A landscape with many valleys, sampled at points; each row gives a point and its height.
A ball rolls from a point to whichever of its 2 nearest points has the largest drop for the distance, and stops where none of them is lower. Distance is the straight distance between rows; heights are no part of it.
q790: [ 13   6 -12 -21 -27  -2 -33 -26 -16  39  20  -5 -16   4  13  -7 -40 -11
   5  47   1]  h=49.4
q998: [-24  36  20  -6  -3  24  -1  -5  -2  15  15 -11   8  -6  18 -23  23  37
 -23 -55   5]  h=38.4
q199: [-13   0 -14  41  22 -40  31  33   2 -19 -21  -3  13  35   6  51  63  44
  27   4   6]  h=13.8
q673: [-25  24 -10  -5  18   6  13  -6   4  30  25  11  24  16  21 -28  11  48
  30  33   3]  h=33.8
q783: [ -5  -1  15   8  10  13  19  -4  17 -52 -18   2  -5  -2 -12  12  23  20
 -22 -54   0]  h=40.5
q769: [ -4 -19   2  12  15  14   3 -10  -6 -33 -43   7 -12  -6   5   3   6  -4
  14 -13  -8]  h=27.6
q992: [  1  11  17   0  13  -1  21  14   0 -56  -2  -6  -7   5 -13  26  30  30
  -3 -73  -7]  h=43.0
q95: [-40  -4  14  -8  15   4 -23  -4  16 -14  19  17   9 -27   7 -31  10  10
  18  39   0]  h=28.5
q233: [  0 -17   8  -4  -6  15 -19 -20  11  -5  -7  14 -24  -6  16 -22 -27  10
  -8  37   0]  h=18.6
q980: [ 13  23 -48 -22 -22  -3 -24  -1  -7  48  21 -22  -2  -2 -27  -8 -20 -27
 -13  14  12]  h=16.1
q691: [ 11   0   7  -3 -14  -5 -20   3 -28   5  -3 -21  -7 -27 -32  23 -24 -47
 -17  -5  -4]  h=30.3
q667: [ 12  -8   2   7  15  16   0 -12   4  -8  13  -7   5 -19 -31 -11 -16 -15
 -20 -13  10]  h=39.8
q978: [-34   3  17  16  -6  -2  11  30   6 -25 -17   6  13   8  13   5  54  16
 -10 -60 -12]  h=21.9
q423: [-10 -12  -2  26  32 -30  46  33   4 -27 -13 -11   7  20  13  42  59  38
  26 -35  10]  h=10.5
q272: [ 23  -5 -45 -11 -24 -22 -37 -24 -11  54   8 -21 -25   5 -15 -15 -14 -11
 -25  53  -2]  h=1.0
q155: [ 29  -2   2  15  29 -19  26  23  -1 -37 -16  -7   6   1   2  21  19 -11
   9 -56   5]  h=10.4
q671: [-53  -8  -8  21 -20   7  11  23 -10 -45 -10   0 -10  22   1  27  64  14
 -13 -14   1]  h=14.7
q624: [  4  16  -6 -11  -6  23  15   4  11  27  16  -7   7 -33   6 -23  -6 -12
 -15 -23   7]  h=24.9
q103: [ 12  16 -10 -27   1   2  11 -19   6  51  48 -10  -9  -7  -2 -11 -16  -6
 -23 -34  31]  h=36.6
q442: [ 28 -28 -19   3 -21 -27 -23  25  -5 -11 -25 -25 -17  10 -37  31  -3 -46
 -23  23 -16]  h=34.5
q344: [ 35 -24 -17  22  19 -26   0  12 -14 -34 -28  -4 -35 -11   3  22 -19 -18
  38  16 -11]  h=24.6
q934: [ 27  13 -22 -26 -11 -18  -9  -7 -12  58  39   2  -8  26   6   1 -39  -6
   8  50  13]  h=47.0
q90: [ 12  20 -17 -11  18   0  -8 -29   1  48  16  -2  -3  -6  10 -31 -25   7
   7  39  17]  h=28.7
q131: [-24   4  19   4 -11  12   6  12  -1  -1 -20   2   5 -10  11 -17  19  -9
  21 -45  -8]  h=28.4
q723: [-27   8  20 -10  -8  29   5  -1  -6   8  15   4  17   4  10 -32 -11  15
  11  12  -9]  h=16.6
q810: [ 18  28 -39 -31 -16  -9 -20  -1 -13  75  27 -31  -3  31 -24  -4 -12 -18
 -14  12  11]  h=11.4
q216: [ 27  11 -13 -24   3 -12  14 -16   2  63  26  -8  25  26  11  -7 -20   5
 -11   6  24]  h=41.8
q827: [ -2   2  17  -3  30 -17  18  24  11 -53 -10  -6  10   6  -6  38  11   2
  26 -10   6]  h=4.8
q242: [-48   7   8   7 -21  30   1   9  -7   1  21  15  11  11   8 -18  18  28
   8  18 -13]  h=13.6
q708: [-40 -22  23  16   5 -11  21  -2  -6 -23  -5  19   5 -12 -11  25  45  15
   5  -6   0]  h=63.0
q698: [-50  34   0   3 -11  29  13   3  -4  20  21  -1  20   6   7 -15  45  48
 -17 -25   6]  h=46.9
q120: [ 36 -21  -2   8  22 -15  24  15   6 -40 -30 -10 -18   4   3  18   4  -3
  30  13  -7]  h=23.5
q618: [ 13 -12 -13  -4 -11   6 -30 -15   4   4 -20 -15 -31   0 -21 -10 -23 -37
 -22  10   0]  h=31.6
q653: [ 56 -19 -16  18  -1 -28 -12   9  -1 -25 -39 -24 -23  13 -27  38 -15 -30
  -7  25 -12]  h=35.2
q289: [-14   2  17 -20  -5   6   1   2   2  -6  15   0 -13 -14  -8 -13 -19 -25
  19 -19   6]  h=2.1
q158: [ 27  39 -11 -10  23 -19  30 -11   4  39  22  29  28  40  21  -1 -23  29
  23  25  12]  h=50.0
q284: [ 39  21 -26 -17   7 -31  16  -7 -10  61  31  -6  20  39   0   7 -32 -10
  -2  29  15]  h=44.5
q929: [ -6   1  10  -1 -16  24   9  -1  31   9  -3  21  34 -17 -14 -23  -2  12
 -12 -18  -9]  h=21.8
q83: [  6 -20   0  25  28 -26  24   7  -3 -40 -24   2  -5  28   4  43  25  50
  52  19  -9]  h=20.0
q433: [ 11  -5   6   8   6   9 -42 -14  15 -26 -12  23 -23 -24  22 -21 -20   8
  -2  45 -15]  h=15.3
q166: [-43  23   0   1  -7  26   8  -2   4  21  26  16  28  20  16 -23  28  48
  11  32  -5]  h=24.2
q436: [ 13 -10   0  29  36 -18  32  31  -3 -43 -17   1  12  12  11  31  45  23
  10 -49  -1]  h=7.4
q130: [ -4  32  16  -5 -11  30   3   5  -8  -6  20  -1   7 -20  -1  -6  -3   7
 -30 -58  -1]  h=31.5
q758: [-25   7  15  -2  -8  30   8   0   4 -34   7   4   6   1  -6   1  19  22
 -25 -45   3]  h=36.9
q173: [ 61 -28 -12   7   7 -43  11  12   4 -25 -26 -21 -13  17 -13  53 -14 -16
   7  12  -1]  h=35.8
q595: [ 19   0   8  -6   0  -3   1 -16   0  64  13  -4  16  10   2 -16 -26 -13
 -30  -3  14]  h=38.8
q654: [-32   3  10   2  -5  18   4 -10 -12  18 -28   5   7 -25   9 -13  17   9
   8 -24  -5]  h=32.2
q490: [ -5 -17   3  18   8  -8   9   5  -7 -68 -15   1  -3   4   8  33  22  31
  37  21 -16]  h=17.4
q942: [-23   4  23 -20  -6  11  10   0  23 -31   4   4  -9  -7 -13  -8   4  -4
  27  -5 -15]  h=8.9
q611: [ 28 -16  18  13   0   7  17  20  19 -14  -5  -5  12 -15  -8  -5   0 -18
 -22 -44 -15]  h=14.8
q903: [ 20   4  -7 -22  -6  -3 -14 -14 -11  42  46 -33   9  -9 -21 -16 -15 -27
 -25 -39  13]  h=40.9
q283: [-24 -13  -8  30  10   4  23  23  -5 -59 -10  -2   3  29   2  32  43  24
  27   5 -13]  h=14.6
q681: [ 18 -12 -34  -8 -26 -12 -72 -15 -13  18   8 -16 -19  -7 -11 -13 -18 -33
 -18  58 -15]  h=6.1
q701: [ 31  -8  -3  -2  -8 -14   1   9 -13 -25 -11 -13   4 -13 -23  42 -13 -45
 -17 -23   8]  h=28.3
q962: [ -1 -23  10 -10  -4 -10  -1   2  15 -20  -5  34  -2 -33  -8  -5 -10 -15
  14  20  -5]  h=26.5
q378: [ -6  -4  19  -3  15   2   5  20 -10 -23   6  -2 -18  -9  -4  12 -18 -40
   8 -24   5]  h=7.8
q125: [-11  27  -1  -7  16   3   5 -21   6  30  17  19   5  -8  19 -39  -6  31
  20  55  10]  h=34.7
q881: [ 25 -12 -14  12  -4  -9 -53 -18  13 -28 -28  13 -24 -15   6  -4 -18 -11
  -7  39 -16]  h=12.6
q327: [-71  10  12  14 -29   6  -4  -6  -4  -6  -2  16  12   4  -7   4  60  20
 -16  -3   7]  h=57.4
q882: [-21 -13  16  15  12  11 -13  -6  11  15 -20  17  -1  -3  26 -47   9  15
   7  23 -10]  h=39.1
q154: [ 21  10 -44 -24 -18 -20 -22  -6 -22  71  15 -34 -11  32 -17   9  -5   1
 -17  47   8]  h=6.2
q251: [  2  36 -18 -24  13   9  19 -15   6  43  15  10  33  29  29  -8  -2  49
   6 -12  23]  h=44.9
q785: [-11  -5  14  -2  -1  14  -9 -10   4  22 -33  14   0 -11  30 -40  -2  -6
  -1  -3   4]  h=36.3
q702: [-18   4  10  -5  -8   7  -5  -1  -4   2  25  15  -7  -2   1 -29 -36  -9
  22  16  -5]  h=9.1
q162: [  1 -12  26   9  -7   9  25  22  20  -4  -8  14  11 -19 -10 -11  -7  -9
  -9 -19 -17]  h=17.3
q439: [-62  25   2  13 -29  15  -4  18   1  -1  18  11  10  10   2  -5  67  31
 -32 -29   3]  h=53.4
q377: [-27   3  21 -17   7  17  19  -8   3  23  29  11   4  16  13 -21  -6  30
  -3  -3  13]  h=25.2
q696: [-22  -8  11  13  27  19   3 -10   2 -18  -1  13   2 -18  -8 -24   3  -1
 -12   3  16]  h=43.6
q846: [-15  -4  29   4  15  -4  -1  24   7 -50 -15  -8 -10   0  -2  18 -10 -23
  11  -3   4]  h=9.6
q523: [-10  10   4 -28   3   4  17 -25 -15  43  25  13  -1  17  29 -10 -25  16
  19   3  17]  h=33.9
q732: [ 15 -24 -11   1 -36 -12 -41  -3  -4  12 -20 -23 -28  10 -44   9  -5 -41
 -35  20  -4]  h=33.3
q266: [ 37 -10 -19   4   4 -19  12   8 -27 -35 -15  -9 -23 -11 -18  55 -18 -41
  11 -10   4]  h=26.8
q616: [ 27 -16  -5   3 -23 -10 -71 -16   0  -9   0  -2 -21 -15  -3  -8 -31 -25
  -9  43 -25]  h=9.9
q247: [ 21  20  19  -3  -5   7  -6  -4  -6   2  17 -19   4 -24  -4 -15  -6  -6
 -29 -72  -4]  h=35.0
q706: [-47  -2  -5  24  -5  24   9  19  -5 -52 -12  -1  -5   9   9   8  41  18
   2   4  -8]  h=10.7
q264: [-23 -21  15   7   7  -3 -15 -11   4 -23  -7  27   5 -30  -1  -8   1   0
  29  28 -20]  h=23.8
q373: [-42 -10   9  15 -10  32   4  11  -4 -29  -3  13   6  -6  19 -13  22  12
   0  14 -20]  h=5.3
q806: [-61   2  34  17 -11   6  10   4  -1 -17 -12  19  -1  -5  -8  13  47   9
   4 -15  -7]  h=60.7
q114: [  8  37 -11 -22  12   6  26 -15  -6  38  36  -4  36   3  24 -17   3  37
  -3 -36  13]  h=37.6
q906: [ 17 -17  24  -2 -21  -7 -15   1  19  14   1  -2   7  -5 -13  -9 -25 -28
  -8  24 -16]  h=43.4
q87: [-14 -10  16   8   7   0  17  22  -1 -33 -41   9   8   1   4   8  33   1
  17 -40 -11]  h=25.0
q52: [ 11  -3   2 -10 -24  19  -8  -6 -14  46   1 -11 -12   6   3  -7 -23 -27
 -38 -25  10]  h=35.7
q573: [ 12  26  -8 -17   3  14  19  -2  10  48  25   0  10 -15   4 -24  -9  18
   0 -34  15]  h=30.4
q172: [ 13 -10   5   6  -5  10  -4  -8   2 -19 -31  -6 -26 -15 -11  -3 -19 -24
  -2   6  -9]  h=29.9
q13: [ 18 -16   4  -9 -22 -11 -29  -4   5  46  26  -8  11   8 -13 -10 -28 -26
 -26  22   2]  h=41.5
q765: [ 11   6   0   6  14  10 -15 -17 -10  23   6  -9  -1 -29 -17 -13 -23 -27
 -23  27  10]  h=36.4
q945: [ 36 -10   0  21  31 -31  27   8  -2 -22 -42   1 -15  14  13  37   4  24
  44  19  -6]  h=22.1
q376: [ 25  -7  12   2  31 -14  24  29   7 -44 -12 -16  17  23  12  52  -7  14
  19 -18  11]  h=7.9
q197: [ 15   7   4   5   5   3 -25 -17  -3   1   0  -7 -20 -39 -12 -15 -24 -25
  -2  52  -6]  h=38.9
q40: [ -8 -16  -1 -25 -13  11  -6 -24  -2  34  10  17   2  -6  18  -7 -27  -7
   0  -3  17]  h=39.6
q59: [ 43  19 -30 -12  22 -29  17 -16  -9  44  14  21  15  43  20   8 -32   9
  20  35  11]  h=46.8
q10: [-38  -2  -2  20 -14 -14  23  36   2 -43 -12   3   7  21  10  43  81  15
 -15 -46  -5]  h=18.2
q825: [ 37 -18  -6  11   5  -8  28  21  11 -30 -26  -7  10   5  -4  23   0 -22
   1 -47 -11]  h=12.3
q883: [ 23 -17 -29   2  13 -20  -5   6 -13 -35 -27 -14 -28  -7  -9  23 -19 -43
  21  -3  -2]  h=25.6
q415: [  1  -7  12 -11   6   5 -25 -31  19  19   0  19   1  11  15 -38 -30  22
  -5  40   2]  h=22.5
q25: [-23 -18  13  22  16  -9   2   2   5 -57 -19  25   3 -24   9  11  25  13
  16  29 -13]  h=20.4
q323: [ 20  -3  -3 -17 -28  13 -13  -7  -2   7 -13 -20 -17   4 -16  -1 -21 -37
 -31 -37   3]  h=33.5
q395: [ 14  14 -27 -18 -21  14   0   3  13  29  14 -13  -1 -16 -18 -16 -26 -24
 -12  -1   0]  h=20.3
q208: [ -1   0  -7  -8  18   6 -14 -16  15  26  23  -4   9 -28   3 -28 -22 -16
  -8  28  20]  h=33.2
q713: [ 13  -5  -6  -1 -20  -2 -35 -25 -16  30  17  18   6   0  11 -14 -47  -2
  16  39 -18]  h=51.4

Where does a ball stop that starts at each point below?
q266 -> q373
q929 -> q436
q103 -> q272
q654 -> q373
q806 -> q130
q114 -> q272
q732 -> q373
q708 -> q373
